Points on a hilly landscape, in no order, each with its height.
From any point a ball rolls to the lowest of the 2 points nearest to it. It stops when none of these is lower. Distance is the straight distance between rows; heights are no part of it.
vaf: [113 117 120 101 121  74 128  93 140 189  62 119 118 119 113  93 193 158
 137 131 120 141 155 134 128]  (h 5.74)
Linit: [188 110 119 161 116  79 100  55  94 150  87  86 114 114 136 128 123 189
 150  88 142 123  92 132 136]  (h 1.83)
meze: [130 106 112 132 128  74  80  80 119 141  76 100  94 105 106 153 111 115
  66 158 131 115 111 131 123]  (h 5.66)
Ked: [ 71 162 120 134 127 174 141 207 148 107 179 143 127 131 130 133  86 129
 187 151 128 144  99  71 151]  (h 6.21)
kinon: [104 100 117 113 110  91 135 114 118 189  98 114 133 168 101  86 207 160
 145 121 117 153 171 128 128]  (h 6.36)
valap: [ 95 110 117 112 125  86 167 128 142 148 110 132 113 152 135 120 137 119
 131 138 105 131 109 132 108]  (h 4.76)
luv: [172 126 110 166 111 105 104  69 103 128  98 111 123 107 150 151  83 142
 118 101 132 103 100 156 123]  (h 0.57)
sig: [192 141  84 177 100 148 101  93 115 104 108 116 160  69 176 167  52 126
 135 113 134  96 106 148 124]  (h 1.59)
rifo: [116  87 133 154 158 124  64 180  73 145 148 143  87 174  54 122 155  78
  86 125 133 129 139 107 148]  (h 5.43)
rimud: [ 92 184 158 115 136 185 123 131 126  91 165 137 117 101 143 133  59 160
 182 136 138 127 140 145 155]  (h 0.72)
rif: [140 141 164 118 165 153 190 105 196  94 109 171 171  91 153 148 109 141
 162 163 141 121 148  79  90]  (h 8.80)
geg: [126  92 105 171 162 106  64 139  54  90 151 114 101 135  84 113 120  87
 107 115 172 123  86 126 119]  (h 3.49)
livi: [164 136 149  72 159 122 192  72 162 133  91 116 142  79 120 121 170 154
 166 153 117 106  93 126 120]  (h 7.93)
dil: [ 72 128 100 152  45 175 133 147 188 154 154  99 173 147 108 107 139 104
 104 113 103  93 192 123 152]  (h 7.72)
gopi: [168  87  99 165 130  79  41  83  59 127  77  92 135 140  96 151 109 120
  83 127 162 136 118  84 127]  (h 2.85)
visig: [110 100 129 119 129  68 102  83 121 168  70 106  88 116 110 122 142 143
 112 148 127 137 136 142 130]  (h 5.06)
Fitok: [153 146 134  85 168 130 164  91 129 128 137  92 103 126 128  96 177 165
 175 121 130 146  74 159 141]  (h 4.59)
gotin: [ 89 165 145 102 167 169 176 107 190 115 165 125 148 148 129 134 104 146
 178 125 129 104 142 123 144]  (h 6.69)
dem: [111 142 151 147 144 165  91 166  93 137 171 139  96 147 114 133  95 106
 113 136 127 136 160 187 160]  (h 1.66)
Dob: [112 121 104 132 149  63  77 120 120 115 119 106  96 116 101 149 115  82
  65 138 141 100  81 100 136]  (h 6.04)
Tir: [158 129 151 153 110  99  79 104  68 140  96 160 137 146 123 137 113 128
  93 101 113 101 182 135 116]  (h 0.22)
lel: [ 52 155 119 130  96 129 136 180 162 129 137 131 178 107 128 128 106  95
 118 151 104  99 181  82 123]  (h 8.36)
Pigab: [113 173 132  70 180 171 177  75 173 122 160  91 167 152  99 133 163 124
 170 122 125 115 133 138 154]  (h 6.06)
Gizo: [166  98 136 101 119  76 173 114 139 153  89 150 138 115 160 108 179 154
 131 145 127 168 109 113  99]  (h 7.01)
desil: [ 80 101 126 130 148 147 128 172 127 139 162 127  86 167 110 129 115  76
 155 133 108 157  99 167 157]  (h 5.29)
tevet: [ 67 140 137 119 101 198 142 172 168 144 191 117 184 143 106 130  87 112
 191 147 118 147 168 116 180]  (h 2.80)
Nolab: [122 122 120 109 147 122 143 124 131 166 160  88  91 192 123 107 174 145
 170  74 110 157 100 156 163]  (h 5.12)
figim: [152 104 104 179 132  94  83 116  48  94 112 114 101 135 132 122 102 121
 128 121 142 134  89 136 105]  (h 2.58)
leb: [101 102 110 111 148 169 149 163 155 146 178 116 124 182 117 126 129 105
 182  98 110 179  98 189 168]  (h 4.63)
Fibur: [105 101 101 109  71 114 184 129 176 131 116 137 185 142 146 116 177 129
 111 145 108 128 152 116  87]  (h 2.11)
burom: [160  98 138 153 122  82 115 109  80 110 106 128  83 157 161 113 133 176
 159  87 125 156  91 121 113]  (h 3.52)
rur: [165 141 148 127 117 102 120 102 100 168 100 148 146 136 131 112 168 142
 124  88  99  99 189 147 114]  (h 2.02)
ramir: [122 173 158 123 125 134 113 126 131 116 113 142 151  62 145 140  66 116
 121 143 118  84 173 131 126]  (h 6.07)
lanen: [ 99  88 141 149 152 125  95 155  79 149 149 125  77 180  94 121 135  81
 135 127 119 158 124 154 140]  (h 5.83)
vepev: [ 69 143 122 132 151 169 135 172 151 111 162 131  94 155 131 130  90 108
 173 122 116 137  97 136 162]  (h 5.76)
fot: [ 66 103  88 130  96 120 165 154 164 147 131 123 142 162 109 119 143  87
 122 156  97 117 129 115 123]  (h 3.98)
fum: [148 152  84 187 121 154  85 130  64  85 132 115 121  97 137 132  58 131
 122 125 159 113 118 161 116]  (h 1.62)
biza: [147 131 112 145 152 127  59 145 111 101 155 123 111  97  85 141 110 106
  30 178 167  97 141 123 131]  (h 4.64)
zodin: [155 138 168 119 149 144 159  79 170  99  95 163 170  52 150 157  89 135
 158 149 115  83 130 120 114]  (h 8.54)
fede: [ 47 144 111 121  78 168 124 145 180 147 130 120 182 112 127 129 134 107
 107 127 109  99 224 116 120]  (h 8.05)
mizek: [ 83 108 103 136  71 140 190 150 188 117 150 128 179 152 130 118 129 115
 125 155 110 115 147  94 123]  (h 3.16)
tuf: [117 109 144  98 135 120 101 104 130 181 127 110  88 159  93 127 171 143
  99 129 125 150 173 174 144]  (h 3.99)
rik: [158 158 133  80 173 180 179 107 149  82 148 126 103 130 146 121 177 163
 156 107 153 153  80 142 124]  (h 3.68)
fesiv: [185  94 136 161  94 133  58  81  65 145  66 145 153 121  96 157 117 138
  89 129 132 116 187 141 118]  (h 1.74)
Guf: [107  96 116 110 139 131 119 130 155 202 155  70 102 196  95 122 172 121
 142  83 118 166 125 162 185]  (h 5.90)
bap: [203  96  96 167 105 140  36 102  61 125  83 139 173 116  91 173 120 115
  58 147 145 119 183 117 111]  (h 2.78)
gebav: [149 111 124 107  82 121 212 133 184 123 131 129 182 138 153 116 183 138
  92 132 148 149 133  94  85]  (h 3.14)
vof: [106  78 143 141 140  89  65 138  64 140 102 124  82 176  67 135 155 106
  89 126 129 143 140  86 138]  (h 4.61)
zaves: [183 161 149 105 137 125 155 114 112 145 131 132 142 126 145 101 186 151
 141  94 113 107 146 150 115]  (h 3.35)
norup: [121  97 141 140 140  91 112 107  91 143 131  98  62 175 135 106 141 154
 166  80 123 151 101 143 139]  (h 4.24)
lafud: [136  85 139 150 129  75  49  98  62 133  79 101  91 154  87 143 125 135
  83 128 144 143 133  90 134]  (h 3.76)
Zalip: [ 71 164 158 108 136 192 133 163 146 135 183 126 150 129 129 134  76 134
 190 138 128 135 169 138 173]  (h 1.86)
dov: [ 81 146 124 139 165 141  86 182 129 125 171 122  91 117  79 134  95  80
  92 145 146 102  98 118 168]  (h 5.11)
Dukos: [125 129 129 145 102 136 181 192 151 119 153 159 143 154 173 123 134 129
 113 131 133 154 126  99  96]  (h 5.30)
vali: [ 96 113  93 134  59 149 154 127 168 162 155  98 161 180 105 105 175 125
 118 103  99 110 162 143 145]  (h 7.33)
tumop: [154 120 145  93 138 119 160  54 165 132  70 138 149  64 122 143 141 138
 149 149 105  82 108 142 119]  (h 8.24)
Zovo: [130 168 124  62 175 141 175  81 153 133 141  74 131 149 110 121 182 137
 165 126 126 131  85 136 156]  (h 5.34)
taz: [150 175 175 122 113 157 142 165 136  93 140 166 150  70 196 140  85 164
 148 130 138 137 146  89 109]  (h 5.25)
tosa: [182 128 141 114 110  94 163 124 142 131  98 169 152 113 180 131 144 136
 121 126 112 135 123 125  92]  (h 6.60)
fegis: [100 115 107 126 134  47 109 134 112 136  98 134 107 134 126 133 135  93
 109 140 111 124  92 106 113]  (h 5.40)
Vid: [192 150 168 139 113 147 137 150 132  89 123 184 160  59 194 139  91 143
 130 129 137 136 124 124 109]  (h 4.89)
Dudi: [142 154 146 110 145 176 173 132 158  70 139 161  99 118 172 134 122 175
 143 112 153 154  97 121 108]  (h 2.73)
zulo: [185 118  96 165 135 144  51 129  81 109 136 132 142  96  87 148 115 110
  38 173 165 113 172 132 113]  (h 3.84)
fezu: [109 131 104 136 145 121 122  98 121  62 119 108  73 112 145 138  75 132
 138 124 134 119  62 140 121]  (h 1.20)
Fubu: [200 160 165 130 131 157 161 127 125 111 137 162 146  86 182 114 141 162
 142  95 127 113 136 153 106]  (h 4.31)
Puzer: [101 177 174 115 120 145 133 162 128 120 149 137 167  71 164 126  72 138
 162 145 113 109 173  87 121]  (h 5.67)
Feped: [ 91 120 116 120 116 188 148 174 169 156 180 123 156 169 105 126 107  94
 164 124 111 150 145 175 178]  (h 3.82)
buf: [100 156 144  98 142 134 161 115 162 129 118 138 140 117 136 134 101 120
 133 138 113  94 154 136 123]  (h 6.50)
seso: [109 130 124 146 117 111 148 196 101 120 143 177 138 143 146 112 136  96
 127 152 109 137 133 119 109]  (h 5.78)
Fepur: [116 140 128 123 169 149  64 182 147 119 183 129 100  96  69 136 117 105
  48 171 158  95 128 100 165]  (h 5.51)
seb: [109 125 150 110 142 164 108 141 135 168 156 129 103 166 103 141 126 105
 107 131 114 142 171 192 160]  (h 2.75)
Rodez: [208 151 152  88 140 143 196 104 177 131  96 141 164  88 158 150 179 141
 117 106 157 138  99  96  98]  (h 1.23)
migi: [ 87  95  93 129  77 122 136 121 139 177 127 112 146 177 101  97 203 132
 131 118 109 142 169 146 122]  (h 6.89)
luret: [146 127 134 138 117 116 173 167 148 114 127 154 103 157 186 132 146 149
 110  99 139 167  89 101  91]  (h 4.81)
kemug: [176 109 132 135 126 109 140 122 123  92 107 150  73 127 185 127 143 176
 127  93 149 171  69 119  95]  (h 4.21)
mikin: [ 90 173 150 131 120 147 143 199 123 107 168 148 142 108 152 123  88 130
 160 159 126 131 132  91 130]  (h 6.05)
Muz: [152 122 125 128 108  77 140 154 112 124 102 189 148 129 166 120 142 100
 123 149  99 143 135 118  89]  (h 6.22)
Bofo: [185 114 140 106 136  89 166  94 142 157  72 122 136  69 131  95 196 173
 164 152 128 143  91 135 135]  (h 7.49)
piro: [187 113  77 172 116 100  65  76  77 138  89  96 144 118 129 163  82 114
  97 125 153 120 109 124 121]  (h 1.75)
susoz: [ 98 134 116 159 163 104  93 180  90  98 170 142 100 120 101 107 112  83
 118 126 145 101  77 120 140]  (h 4.37)
zus: [158 134 134  92 128 141 212 113 195 120 123 126 168 128 154 141 166 147
 109 121 158 136 108  73  88]  (h 2.60)
Suz: [115 161 136 160 133 161  91 151  76  95 164 129  95 119 135 124  71 129
 133 129 142 124 132 181 146]  (h 0.64)
Lup: [122 143 125 129 142 149 146 124 130  68 132 141  81 120 164 126  92 156
 154 121 129 136  85 149 115]  (h 1.95)

Where does a ball stop that starts at each point below?
fede => visig
Dob => Fibur
vof => luv
taz => Tir
zodin => burom
Fepur => Tir
tosa => burom
